Each scene shows the same named points in several views. A view is turned or mirrored, shifted and resized as a whole, has a little noise and may leave points out.
In the rows, 128 means zero.

Scene 1
View 1
Napi: [115 152 145 149 139  93 152 123 148 107 143 124  72 156  88 136 144 113
  86 127 109 146 135 129  97  95 133 126 103 123 145 175 147 142 112 137
 143  92 137 142 142 126]
sebe: [133 164 157 165 136  94 136 114 141 129 142 118  97 153 137 127 111 138
  90 102 138 167 135 131 135 105 123 132  96 104 123 143 133 125 130 147
 142 107 126 148 115 134]
vufe: [116 129 140 143 125  94 131 141 143 120 124 137 104 142 106 139 134 125
  95 113 115 145 124 147  99 121 123 133 127 133 149 165 145 127 132 129
 134 100 141 122 132 127]
kofol: [134 142 149 134 123 106 120 135 131 125 116 140 108 127 132 144 107 136
 122 110 123 158 123 141  97 125 135 150 132 124 123 136 146 123 135 137
 142 111 136 119 134 122]
Nok: [151 152 146 131 124 110 117 140 133 131 114 133 119  96 147 143 100 127
 171 124 123 153 121 147  87 131 133 161 138 130 118  99 159 112 140 136
 138 122 129  99 142 126]
tagi: [127 145 158 125 127 108 130 133 127 118 110 140  95 144 120 149 110 133
 103  99 119 159 123 132  97 115 149 139 126 114 122 149 151 127 122 139
 139 107 131 127 144 110]
zavod: [126 118 164 159 115  91 101 133 139 142 118 143 143 134 168 134  90 145
 114  87 149 178 110 158 123 140 102 150 140 127 118 131 135  92 172 146
 132 122 141 112  96 142]
mub: [153 145 126 127 119 107 113 164 130 129  99 137 133  90 143 143 114 139
 157 129 120 140 126 157  94 147 131 159 146 145 137 108 149 120 139 126
 131 117 125 100 135 124]
Vuleb: [136 175 154 146 140 103 146 120 144 115 140 117  82 140 119 135 124 127
 111 124 123 155 139 122 108  96 136 141  98 111 129 133 152 139 113 145
 146 103 128 140 143 124]
ribi: [167 163 108 123 118 117 117 178 120 126  83 129 138  78 141 147 119 155
 147 122 121 136 133 149 106 148 142 158 145 142 140 102 143 139 122 119
 128 118 115 111 135 112]
zuro: [158 180 135 159 138 103 131 126 151 132 145 110 104 102 143 125 121 122
 166 144 136 149 139 139 111 113 113 153 105 131 128  95 153 126 134 140
 138 114 121 116 129 150]
ronit: [154 177 142 138 130 109 129 138 127 129 111 123 110 113 148 138 103 146
 134 107 127 162 134 138 119 127 141 148 121 111 117 104 141 131 123 137
 136 117 120 132 131 117]
vibal: [129 174 163 173 143  95 142 109 143 127 139 109  92 163 140 128 113 144
  75  94 145 178 141 129 150 107 127 130  83  98 125 145 125 129 122 158
 140 107 121 167 106 135]
rumuv: [124 101 122 138 109  94 111 172 132 128  92 150 140 127 125 145 130 148
  92 101 117 141 114 167 104 151 119 143 159 151 158 167 135 119 157 124
 130 103 141 105 114 125]
zudad: [154 190 151 145 139 109 140 123 129 125 123 112  93 126 142 140 101 140
 126 110 138 169 143 124 127 114 143 146 104 102 115 108 143 135 111 145
 141 112 117 148 137 117]
nuson: [136 110  97 131 106  98 111 191 138 127  90 140 153  93 121 142 140 143
 124 125 112 120 125 176  95 158 111 154 162 170 172 148 136 128 151 113
 121 107 138  92 119 130]
vezaf: [158 162 134 123 123 121 119 158 111 132  75 130 132 110 153 154  94 172
 105  84 128 160 133 136 129 146 157 150 137 114 123 112 133 134 117 134
 131 119 118 135 128  97]
Giso: [170 187 132 138 130 122 125 146 120 130 101 114 117  94 156 144 100 154
 140 115 132 156 138 135 127 132 144 152 120 117 118  89 142 135 117 134
 130 120 112 134 131 116]
nivom: [133 146 171 161 122 101 113 116 138 136 128 131 122 142 158 135  89 140
 109  89 146 182 121 144 123 126 120 147 116 111 113 125 138 104 149 154
 145 122 133 131 109 133]
Dubu: [151 156 139 118 123 113 121 150 132 121 105 134 112  99 134 148 106 130
 159 123 118 147 124 143  86 128 142 157 141 134 123 108 157 128 125 131
 137 115 131 101 149 117]
View 2
Giso: [113  99 136 118 138 112 125 106 105 143 106 127 143 117 113 128 137 119
  77 131 143 152 121 134 144 136 133 145 154 130 134 114 141 129  93 150
 127 108 113 107 137 146]
mub: [ 72 110 158 133 122  91 144 121 139 138 120 112 117 125 117 104 123 143
  79 124 126 128  95 146 142 157 105 130 134 110 135 114 149 150 107 130
 109 140 120 135 151 173]
nuson: [ 82 113 172 161 101  61 152 162 172 147  94  96  42 150 141  88 135 141
 139 133 115 136  75 159 131 193 126 135 122 105 154 106 170 177 147  79
 112 145 129 162 157 189]
nivom: [114 116 115 104 107 103 120 116  90 128  85 126 122  86 149 124 143  92
 101 149 118 126 116 107 138 139 157 136 169 177 152  76 159 136 117 177
 134 124 125 121 126 138]
kofol: [ 91 111 128 109 116  99 130 114 112 136 103 142 115 118 135  94 118 101
 106 140 141 129 127 139 135 124 137 143 136 131 142  90 140 165 101 146
 133 120 114 129 130 161]
vezaf: [114 101 149 131 152  87 121  91 101 149  86 124 133 140  95 140 163 130
  86 135 140 162 125 153 143 141 168 158 159 129 146 117 127 136  94 112
 121 102 128 113 126 170]
Nok: [ 68 111 145 112 113 112 135 113 125 127 122 123 142 105 127 101 113 130
  73 123 129 116 109 133 144 138 103 115 135 116 132 107 138 140 100 169
 115 145 118 131 147 165]
Vuleb: [146 109 107  92 113 135 123 131 101 149 125 170 119 115 148  86 103  85
 105 145 169 143 143 133 133 114 114 162 134 119 129  97 157 154 100 157
 153  96  99  94 127 111]
Dubu: [ 68 101 145 116 124 107 136 106 121 136 122 133 135 127 123  93 109 132
  78 122 141 128 113 152 141 120 104 131 129 104 126 106 126 154  88 149
 116 135 113 122 143 177]
zuro: [118 109 135 107 111 138 140 149 127 134 130 135 137 105 141 100 111 114
  80 126 139 126 111 113 144 153  71 127 134 115 129 118 169 127 109 181
 126 128 104 101 150 116]
vibal: [186 111 103  94 110 128 114 135  81 154  92 156 113  99 154 122 143  66
 121 160 150 151 144 106 135 136 155 170 169 167 150  80 181 139 119 159
 160  82 102  94 116  90]
rumuv: [ 86 116 145 136 105  59 137 141 138 147  85 117  51 135 147  84 135 118
 149 143 122 134  96 154 125 164 163 144 135 132 153  83 153 182 138  86
 129 131 124 162 139 189]
Napi: [146 115 106  91 101 122 129 149 106 155 126 181  77 132 164  56  95  65
 144 158 183 139 155 150 125 112 126 175 116 114 135  80 171 192 114 126
 165  88  87 111 120 119]
zavod: [ 91 124 130 123  97  79 123 126 107 121  72 102 101  82 154 123 153 101
 114 140  99 118  93 106 135 161 160 122 172 182 166  66 162 137 139 164
 123 143 135 149 135 166]
vufe: [111 117 126 110 102  96 133 144 126 150 108 149  70 125 159  67 113  88
 138 154 156 130 121 148 124 133 144 159 123 124 145  77 162 186 125 117
 144 112 107 132 130 150]
ronit: [121  99 135 114 139 121 129 109 105 144 111 136 142 121 114 118 137 115
  79 132 144 145 122 131 147 133 129 149 149 122 131 111 141 130  94 154
 129 106 114 101 134 140]
sebe: [159 115 104  95 107 120 117 133  92 147  96 150 113  98 154 112 133  74
 117 153 148 147 134 113 129 132 145 161 155 154 146  82 176 142 118 162
 158  90 103  98 121 105]
ribi: [ 86  97 164 144 147  97 143 117 143 144 112 110 120 147 100 116 137 154
  75 125 136 152 101 157 145 156 114 142 134  89 134 133 137 140  96 111
 108 124 123 119 150 180]
View 3
Napi: [187 166  97 136  98 141 177 123 141 115 114 157  94 155 130 111 144 105
  87 117  77 138  88  89 101 156 137 109 124 107 134 161 144 173 144  97
  68 122 116 123  87 167]
vezaf: [ 81 111  99  86 137 116 124 102 130  99 100 134 130 161 125 186 123 171
 126 116 145 123 156 136 107  98 143 161 128 122  61 122 174 126 124 154
 123 148 125 147 127 103]
rumuv: [ 95 141 131  88 138 133 106  92  90  99  92 169  80 160 103 168 185  81
 133 102 119 143 109 176 108  98 108 127 108 140 149 124 158 168 113  96
 143 153 113 131 107 117]
Dubu: [ 98 137 110  94 123 146 125 113 173 128 113 154 141 133 106 169 115 113
 110  77 123 128 147 148  98 111 142 131  94 112  86  76 123 161 133 150
 121 103 112 142 129 118]
tagi: [124 136 107 105 108 124 145 125 138  95 106 151 130 176 131 152 131 125
 105 104  91 134 114 118 104 131 126 127 130 103 111 123 130 148 118 154
 103 135 110 142 105 148]
vibal: [150 143  69 187 107 117 109 133 126  73 111 158 116 160 130 123 119 146
  96 196 109 128 131  79 143 138 138 145 172 124 102 170 167 153 144 136
  65 124 125 122 106 158]
ribi: [ 91 134 110  73 135 145 129  86 160 137 108 140 121 122 106 192 132 132
 135  87 164 122 159 166  97  95 144 154  92 123  70  87 169 148 140 120
 128 115 123 142 132  85]
zudad: [127 135  82 147 107 129 123 125 169 102 114 145 145 145 118 148  97 157
  99 142 124 121 149  96 124 133 150 154 145 107  65 122 150 149 143 155
  80 106 120 138 118 139]
mub: [ 87 138 113  91 130 152 107  98 158 132 109 159 128 121 101 178 134 100
 121  89 146 132 153 172 103 105 137 141  93 131  98  77 140 167 133 126
 130 106 113 139 127 102]
zuro: [121 158  86 163 114 165 100 122 197 138 119 167 132 108  91 147 104  98
 102 132 141 129 156 134 135 131 148 145 110 128  92  81 143 180 158 122
  82  66 117 130 129 127]
Giso: [ 99 128  97 126 122 130 109 117 156 106 106 145 145 147 110 168 103 144
 112 127 138 124 158 126 114 111 146 155 127 118  73 105 156 144 140 154
 103 116 120 140 130 123]
nivom: [ 96 124  88 169 117 122  59 125 127  70 105 171 135 165 108 154 116 112
 108 165 114 131 140 136 144 125 122 148 153 129 125 114 134 158 122 161
 105 127 105 139 120 143]
Vuleb: [159 157  84 146 103 142 147 132 166 109 122 153 121 147 127 124 109 125
  88 130  97 132 122  93 113 147 141 131 131 104  98 135 138 166 143 134
  72 101 116 130 103 160]
sebe: [145 146  80 171 107 124 112 131 132  81 110 163 117 163 122 128 121 132
  99 171 109 130 126  94 133 139 136 144 157 125 111 146 155 156 143 136
  77 113 120 131 108 156]
kofol: [109 136 107 114 114 133 123 120 142 104 108 159 126 156 118 154 128 113
 112 111 106 134 123 135 114 124 123 131 117 113 109 106 133 155 121 144
 111 126 109 138 118 134]
nuson: [ 93 151 136  64 149 154 117  74 113 136  93 167  77 123  92 180 185  75
 140  85 150 142 125 197  94  90 125 126  77 146 134 103 169 178 136  70
 146 131 120 134 112  92]
View 4
tagi: [145 138 140 167 117  96 128  90 109 119 142 126 129 138 105 115 128 132
 142 135 127 104 121 127 139  98 154 138 133 142  99 109  91 129  88 101
 139 176 144 119 129 115]
kofol: [137 142 155 172 130  97 109 101 125 126 144 121 133 112 117 131 119 118
 133 129 131 120 117 124 137 110 146 138 139 150  98 115  92 127 102 112
 134 169 146 123 126 124]
Napi: [177 140 129 188 132  95 156 125  98  90 148 117 107 158  86 121 152 112
 166 109 105  71 144 162 166 110 156 151 105 119 100 110 115 110 110 118
 137 167 123 136 140 111]
vufe: [157 142 147 202 133 101 129 117 114 114 161 113 129 123 111 125 138 103
 159 114 125  87 134 142 151  90 150 151 127 133  99 121 101  98 104 107
 116 167 140 133 111 124]
Vuleb: [167 145 123 154 128  92 134 102 119 101 117 132 111 140 104 128 129 119
 150 125 106 101 134 148 146 137 156 129 117 128 101 100 120 124 113 131
 141 156 126 137 143 122]
Nok: [130 159 174 156 138 100  73 104 138 142 138 125 132  78 129 141  96 104
 119 135 130 148 126 122 138 140 132 123 150 160  98 118 100 148 125 119
 133 165 157 122 139 143]
Giso: [138 150 137 132 135  98  98  83 137 141 125 148 134 107 114 129 106 129
 112 133 137 146 120 112 113 129 162 121 154 142 113 104 123 126 102 110
 138 157 148 136 124 132]
ronit: [136 154 136 134 134 103  99  88 139 131 124 147 134 107 119 129 104 126
 119 132 133 144 122 123 117 132 163 126 146 138 113 101 126 128 106 113
 140 153 145 139 127 128]
nuson: [136 158 180 214 167 118  78 143 122 151 221 137 135  57 131 134 119  84
 133 126 163 125 145 117 136  71 155 172 158 146 106 159 111  81 113  80
 105 176 161 140  91 148]
vibal: [163 128  89 157 112  92 158  88 156 112  94 121 133 175 111 127 115 130
 134 101  98  99 107 130 123 133 166 135 117 106 107  84 133  96  91 139
 126 131 119 154  97 117]
rumuv: [129 140 163 225 139 108 110 122 128 146 199 110 147  98 123 125 121 104
 141 114 152 102 122 113 140  64 153 169 152 141  99 144  90  87  94  86
 101 174 154 135  79 142]
zavod: [116 130 154 209 110  91 106  95 185 157 133  88 166 111 150 133  86 113
 115 112 118 124  95  97 120 106 126 136 150 143  91 113  85 105  95 124
  94 140 151 134  74 148]
sebe: [166 138 113 161 123  91 141 100 139 107 104 124 123 154 108 134 122 117
 143 109 100 107 119 137 135 139 154 131 115 116 108  90 129 108 110 137
 132 138 121 145 126 120]
Dubu: [135 156 173 149 145 105  79 106 115 137 154 136 123  84 119 133 109 107
 125 143 140 143 137 127 138 126 145 129 149 156  98 122 100 146 114 104
 140 177 159 122 148 134]
zudad: [153 143 118 124 125  95 118  82 138 120 106 148 123 130 110 128 115 126
 122 124 116 131 123 129 121 143 164 123 136 133 109  91 129 129 104 127
 149 151 137 134 136 125]
nivom: [131 132 136 172 109  89 117  86 172 138 110 102 154 129 133 131 100 127
 120 115 111 122  96 111 125 123 130 123 139 139  95  96  96 117  93 125
 113 144 142 132  97 130]
zuro: [160 164 151 151 154  97  88 119 152 130 117 132 117  87 133 149 103  88
 124 125 109 141 136 139 142 170 144 123 134 137 107 103 136 126 146 145
 130 140 136 148 145 141]
vezaf: [125 144 129 133 130 109  93  77 129 148 147 166 139 107 115 115 104 141
 108 135 162 146 115 102  97  90 177 136 166 144 114 114 116 118  75  81
 143 163 158 131 102 128]
View 5
mub: [126 129 120 126 131 127 118 158 118 160 188  95 125 175 122 113 130 126
 130 130 143 125 145 102 135  90 122 111 117 141 162 110 115 121 128 146
  98 110  97 119 138 141]
nivom: [ 99 149 100 113 152 148  96 147 156 166 156 129 124 145 129 103 122  95
 114 179 174  92 144  89 122 139 121 130 117  87 105 111 149 158  89 117
  96 122 118 137  95 157]
Dubu: [117 145 117 112 131 113 116 133 136 179 153  93 129 164 130 108 114 120
 117 131 143  94 135  93 125  79 120 104 129 129 157 105 130 147 126 140
  96  99 107 138 152 117]
vezaf: [137 137 132 123 130 139  99 161 104 160 148  86  83 156 147 143 148 125
 125 144 158  60 151  84 152 109 120 107 112 147 128 145 132 134 100 133
  99 128  94 104  83 153]
tagi: [117 168 124 125 138 139 114 138 133 152 123 120  97 160 158 139 131 138
 119 163 151  66 137 106 122 102 140 115 134  89 146 143 157 133 116 129
  97 118 135 131 120 129]
vibal: [ 78 159 127  94 153 140 112 140 150 124 113 153 109 129 160 137 146 106
  98 188 164  82 141  95 129 124 113  94 110  57  79 119 143 155  67 144
 116 141 166 146  72 139]
Vuleb: [ 87 164 130  96 139 123 132 123 145 137 109 135 118 150 160 137 131 126
 105 165 139  86 137 100 120  80 125  80 128  70 121 112 132 144 102 157
 115 120 161 150 123 112]
Napi: [ 85 181 138 116 144 138 145 131 145 109 110 154 110 158 172 150 143 150
 114 173 136 106 132 128 111  79 145  88 134  43 143 129 138 116 113 160
 114 120 185 143 125 111]
ronit: [113 138 128  99 135 122 109 141 128 166 138 101 110 148 143 133 131 114
 113 142 148  81 140  79 139  96 111  93 115 125 127 117 126 149  97 145
 106 117 112 135 105 130]
ribi: [135 121 137 124 126 126 117 161  97 158 176  80 113 177 130 135 140 132
 128 118 134 106 145  98 156  78 119 100 108 164 158 124 104 121 124 150
  99 117  82 108 123 142]
zudad: [ 99 150 128  87 141 114 111 132 133 159 112 106 108 138 157 136 133 113
 106 151 142  69 140  78 132  96 109  80 117 112 111 112 129 162  87 152
 114 123 130 144 105 121]
kofol: [115 147 115 125 138 139 112 154 132 156 173 117 120 163 128 121 126 126
 121 153 155 111 142 107 129 109 130 122 122 103 146 122 137 127 117 132
  96 114 118 125 122 141]
Giso: [115 138 123 109 139 122 106 144 126 164 143  97 111 152 142 128 133 112
 115 139 148  78 145  78 140  96 112  98 116 128 122 118 122 147 100 136
 101 123 103 129 104 139]
rumuv: [124 147 119 153 141 167 119 178 116 127 196 127 109 179 129 122 146 151
 131 161 157 134 152 140 132 120 152 144 121  95 163 139 135  84 134 125
  91 125 117 101 114 168]
nuson: [137 127 128 153 133 156 132 190 101 129 214 109 115 192 111 124 147 154
 145 133 147 164 149 134 145  91 145 132 114 127 178 129 108  75 146 141
  97 124 106 100 128 161]
zavod: [111 139  90 132 155 158  93 163 148 165 190 133 131 155 112  96 123 108
 116 181 183 117 149 103 122 152 129 150 112  92 114 109 149 142 102 104
  88 121 104 121  99 177]
zuro: [ 83 134 115  93 137 104 127 133 143 155 152 115 145 148 125 106 123 102
 110 135 134 139 133  89 133  88 106  82 109 110 124  81 108 151 109 159
 110 114 121 154 137 121]
Nok: [118 138 109 115 139 116 109 142 134 179 165  94 133 164 119 108 111 113
 121 130 144 112 135  93 130  91 120 114 124 132 153  98 128 146 127 136
  95 102  93 132 148 130]
vufe: [102 164 126 126 144 151 132 152 138 122 150 140 116 170 147 133 139 146
 126 164 152 116 138 131 120 101 148 120 129  71 151 129 139 109 122 139
 103 121 152 125 122 135]
View 6
rumuv: [130 138 139 107 163  80 119  57 157 104 140 170 100  69 102 131 113 142
 102 143  95 147 120 172 111 172 117 129 167  84 132  82 128 149 131 104
  53  55 151 145 119 169]
sebe: [151  97 150 146 119 136 109 152 160  92 137 106 103  99 135 155  86 151
  75 126 109 113  82 142 125 123  84 108 157 186 113 140 143 108 100 119
 112 101 136 150  72 145]
zavod: [103  82 149 122 156  66 132  83 195  79 117 147 118  85 164  94 105 139
  83 110  70 104  80 169  80 171  97  99 175 134 110 112 145 139  81 123
  83  68 127 135 101 141]
zuro: [153  93 154 121 113 167 143 112 170 133 143 133 128 145 137 133 123 117
 109  99 136  87 134 152  87 114 101 148 152 107  85 148 159  82  70 127
 119 118 107 153  59 123]
Giso: [147  78 146 136 117 109 138 106 165 113 126 132 113 148 113 140  84 125
 124 120 127  98 124 150  94 104 106 135 151 141  82 164 133 117  73 123
  82  48 139 150  97 140]
nivom: [120  77 148 131 131  90 123 123 183  78 121 125 117 104 156 117  91 137
  88 110  84 101  82 152  94 145  95 100 165 166 107 139 150 124  81 125
 101  75 130 140  90 139]
Napi: [190 144 144 131 105 165  83 164 124 103 160 126  93  76  93 175  93 147
  82 131 128 150 111 125 155 133 116 147 150 147 133 130 158 103 159 112
 124 121 141 150  77 159]
mub: [140 110 139 102 138 105 142  69 163 125 136 167 121 139 105 124 114 110
 134 116 124 112 157 163  84 138 124 160 157  71  93 133 134 120  91 117
  81  55 126 149 100 140]
nuson: [133 149 131  97 163 100 141  18 153 130 144 187 109  94  84 134 135 126
 126 151 117 140 162 183  95 160 123 154 169  45 123  77 117 147 125 110
  48  67 141 154 114 165]
vufe: [159 144 138 115 131 123 103 119 142 100 152 148 104  71 105 145 103 145
  92 136 110 140 113 149 130 151 122 140 157 113 134 111 148 124 141 111
  95  91 141 147  94 160]
tagi: [163 114 137 120 111  96  96 141 143  84 140 138 100 109  98 141  72 133
 108 127 113 134 115 126 124 139 126 141 148 141 114 156 151 121 122 110
 107  49 150 144 102 152]
Vuleb: [177 111 148 133  97 149 107 166 144  99 146 124 109 119 109 163  93 134
  94 119 129 119 113 127 133 114 107 141 145 150 110 156 157  88 111 117
 128 102 132 152  72 143]
Nok: [142  90 144  98 123 102 139  99 170 113 137 157 128 155 128 108 110 103
 129  92 113 103 141 143  75 137 129 160 146  83  80 152 155 103  78 120
 105  62 117 144  91 131]
ronit: [151  83 148 132 119 120 130 110 164 110 130 132 115 148 111 150  86 125
 117 117 127  98 128 150  97 111 108 134 154 142  89 168 136 110  73 121
  84  58 137 156  91 140]
zudad: [164  77 149 144 106 136 125 142 154 105 131 112 112 146 116 159  77 128
 109 122 136  95 116 139 111  94  96 131 143 169  87 179 140 101  77 125
 107  70 136 148  83 133]
vibal: [157  87 158 166 116 149 108 158 163  92 132  92  99  89 135 166  77 155
  65 143 112 105  61 143 132 103  71 100 159 212 116 142 137 109  89 127
 108 108 143 154  69 145]
ribi: [141 101 143 115 133 107 152  52 159 134 131 161 116 155  79 150 104 107
 148 142 145 106 170 171  87 111 121 158 154  77  88 146 119 126  79 117
  54  35 142 158 102 140]
Dubu: [150 103 140 101 115 103 134 100 155 116 137 161 122 154 105 121 101 110
 135 101 126 120 157 145  86 132 137 169 146  84  86 160 150 109  98 113
  97  46 126 148 100 141]
kofol: [151 106 140 114 125 103 117 119 158  96 137 143 112 115 115 131  92 127
 105 118 109 121 123 140 105 143 123 138 150 118 107 143 148 120 111 112
 100  61 135 141 104 150]

In a view up to two points have been moved. Name them for each view, in the order of its rows, or write none.
view 1 => Giso
view 2 => nuson
view 3 => none
view 4 => sebe
view 5 => Dubu, kofol
view 6 => none
